The views of a scene show one set of named points, each view turned or mirrored, shifted and resized as a whole, with a little noise and some points left out.
In the rows, 128 means zero.

Scene 1
View 1
vemur: [112 153 134 146 134 104 133 139 123 132 133 110 131 115 132 109  82 130
 141 151 123 139  96 122 122 127  97 136 150]
lif: [128 117 122 161 136 115 153 114 135 128 137 114 126 101 120 113 110 158
 131 132 106 138  96 133 131 142 110 131 115]
fug: [111 119 123 156 114 145 149 111 141 151 146 108 140 113  99 109 128 134
 103 118 120 134  90 111 118 137 104 140  90]
Nemob: [138  83 111 169 137 113 160 111 142 128 154 134 111  93 112 111 132 168
 130 126  92 132 119 141 141 147 127 140  95]
gukuf: [114 132 133 160 136 124 152 136 129 128 148 100 120 123 119 105 103 138
 133 144 111 143 105 137 121 142 109 134 137]
sava: [100 121 148 145 125 124 144 152 124 129 126 111 132 133 100 107  93 121
 135 133 113 139 105 119 134 144  85 142 146]
vulo: [135  84  99 162 115 109 140 111 149 154 174 159 114  89 111 106 148 145
 117 124 109 121 139 121 136 128 139 163  69]
rereb: [100 120 144 148 123 128 147 150 126 132 134 110 130 132 100 104 100 121
 131 131 112 138 108 122 130 144  92 144 138]
teso: [119  96 127 162 134 120 156 141 132 127 155 122 110 119 107 105 117 143
 135 136  98 138 129 142 135 149 117 143 125]
papem: [118 105 106 173 110 164 161  92 153 163 171 104 132 107  92 107 161 145
  82 109 115 131  97 119 109 138 127 141  54]
zeva: [109 163 130 157 133 122 139 145 125 140 160  94 119 128 132 101  93 120
 132 158 126 145 108 135 106 127 114 137 147]
pubus: [119 136 133 158 144 109 148 138 125 120 138 104 119 117 130 110  89 145
 145 150 109 143 102 140 126 141 105 130 149]
Besob: [120 135 102 164 110 132 134 114 146 174 192 123 122 106 120  99 143 122
  99 139 131 127 122 116 101 114 141 157  78]
Lim: [124 115 128 161 142 117 158 121 131 119 130 108 123 106 118 113 103 159
 138 134 101 141  94 137 135 149 103 127 127]
masi: [115 126 115 162 117 133 143 122 140 154 172 116 123 114 112 101 131 128
 110 135 121 132 116 124 112 129 126 148  96]
View 2
lif: [148 151 147 129  65 194 145 127 127 102 142 178 144 143 159 151 181 131
 163 117 138  67 100 170 115 154 131 136 109]
vulo: [131  84 124 150 142 164  35 117 116 108 143 152 143 150 144 149 224 100
 235 147 133  75  39  82  91 125 101 108 139]
gukuf: [153 161 142 143  54 213 152 105 127 109 148 144 116 163 159 187 161 122
 136  51 144  81 146 175 117 160 142 162 141]
fug: [131 152 122 174  96 161  86 156 129 120 135 180  92 147 178 127 148 122
 174  84 121  85  98 188 107 105 128  89 104]
Lim: [147 166 150 119  46 192 164 123 131  96 154 168 154 149 157 156 175 142
 152 107 141  66 115 176 114 173 137 141 106]
vemur: [182 158 169 124  21 244 149 100 120 108 152 159 111 153 142 212 143  98
 143  59 116  82 150 189 135 124 170 184 141]
papem: [ 97 128  91 210 165 128  63 173 136 131 105 183  84 144 205  90 179 135
 183 105 147  88  65 160  91 120  80  61 111]
pubus: [164 162 157 123  38 229 173  99 126 101 150 157 135 157 150 192 166 124
 138  71 141  75 141 177 124 169 152 175 135]
zeva: [165 151 144 165  63 241 144  97 121 120 127 150  81 163 163 213 149 100
 127  27 140  93 159 181 128 135 147 188 169]
Besob: [136  92 110 208 159 195  41 131 116 133  96 170  61 151 177 163 184  78
 189  85 136 100  77 125 110  94 101 130 171]
Nemob: [129 123 131 128 104 166 116 117 128  96 151 157 175 153 152 140 222 140
 192 145 154  62  66 118  94 182 110 120 118]
rereb: [153 172 145 133  39 186 115 113 128 109 186 129 118 171 146 179 129 122
 160  36 115  81 147 184 107 132 160 123 113]
masi: [135 123 118 181 120 183  76 125 122 122 124 156  91 158 169 159 172 103
 176  74 139  91  99 145 107 120 114 125 149]
View 3
vulo: [ 61 174  65 147 168 119 109 115 127 175 103 115 132 144 148  95 162 112
 128 138 161  94  97 121 102 100 159 114 154]
papem: [ 88 111  38 108 157  89 125  86  95 139 124 115 148 144 142  33 149 136
 109 121 135  70 144 167 145 127 117 100 108]
sava: [124 150 166 128 151 161 137 104 178  63 161  73 113 128 138 154 160 144
 139 131 133  78 137 162 178 163 197 140  87]
Nemob: [101 178 104 141 185 144 128 101 120 154  99 114 157 112 149 135 155 166
 123 111 159  97 117 150 108 112 155 102 135]
fug: [100 135 100 112 157 108 126 101 133 108 134  91 131 150 139  77 145 131
 120 126 132  71 156 165 165 152 152 124  90]
zeva: [129 103 159 126 168 163 104 125 147  47 164  58 121 132 140 152 112 128
 103 141  99 118 118 117 148 178 180 104 104]
lif: [118 165 143 123 183 138 124 113 135 115 114  90 148 127 146 141 131 160
 115 111 138  99 145 155 133 148 165 115 104]
rereb: [121 143 153 130 153 157 135 103 171  70 161  76 115 126 136 143 160 143
 137 133 133  78 132 160 172 158 191 133  93]
Lim: [131 167 159 125 184 151 133 106 141 105 118  89 150 115 146 158 134 176
 119 105 139  98 147 164 138 152 171 113  99]
teso: [114 153 126 142 167 169 130  97 146 104 138  98 137 105 143 154 167 160
 131 126 146  92 104 148 135 127 174 107 130]
vemur: [126 149 189 129 172 160 111 134 167  61 147  56 118 139 142 174 115 132
 117 133 116 110 135 128 152 179 200 129  93]
pubus: [136 150 178 128 182 170 121 118 150  73 138  72 139 118 147 176 124 161
 114 121 125 111 130 140 140 165 185 111 103]
View 4
teso: [127 125 177 166 113 104 113 123 125 131 118 117 144  98 127  75 109 112
 124 130  76 125 121 184 172 183 132 122 130]
masi: [153 130 156 130 119  75 131 125 110 128 146 128 124 126 118 100 130  81
 137 150  54 109 116 171 204 158 138 130 108]
zeva: [108  95 155 128 157  74 109  83 126  90 146 159 158 131 150 112 124 108
 119 134  83 150 107 166 218 177 159 118 131]
rereb: [127 123 167 139  95  96 111 106 134  89 127 147 158 131 147  86  93 115
 133 130  76 141 100 161 178 190 147 159 146]
sava: [120 121 166 140  94 101 106 101 141  81 127 146 164 134 155  87  89 123
 138 123  82 144  99 160 172 193 150 163 149]
fug: [160 145 150 125 101  74 132 130 106 105 145 133 134 136 131  91 128  78
 169 147  59 101 108 143 175 149 127 159 137]
papem: [192 164 157 126 108  56 151 150  81 144 144 127 114 122  99  79 149  52
 170 174  39  74 122 142 175 125 106 142 130]
Nemob: [135 135 162 176 118 107 114 151 111 150 125  78 126  85 124  71 130  98
 160 125  76  98 133 184 155 160 113 113 117]
vemur: [ 94  96 145 135 137  97  95  91 140  74 146 135 161 131 171 111 111 121
 141 110  95 151 102 169 198 183 158 139 128]
Lim: [112 120 155 163 129  98 102 118 121 102 125 112 155 103 152  76 125 114
 165 114  96 126 116 161 155 168 122 129 149]
vulo: [163 144 155 151  85 113 128 169 112 166 146  64  91 108 105  96 120  78
 150 137  44  80 133 202 190 157 131 129  65]
Besob: [166 130 147 113 128  66 140 132 100 140 164 122 103 135 108 118 141  62
 135 159  39  97 122 176 232 143 144 123  81]
gukuf: [116 113 161 147 136  85 108 100 124 100 131 140 157 114 145  88 120 109
 135 130  85 138 110 165 182 176 140 126 144]

Which points are out of place in each view (at most two, in the order of its rows)? Write none if all are in place.
view 1 | vemur
view 2 | gukuf
view 3 | none
view 4 | vulo
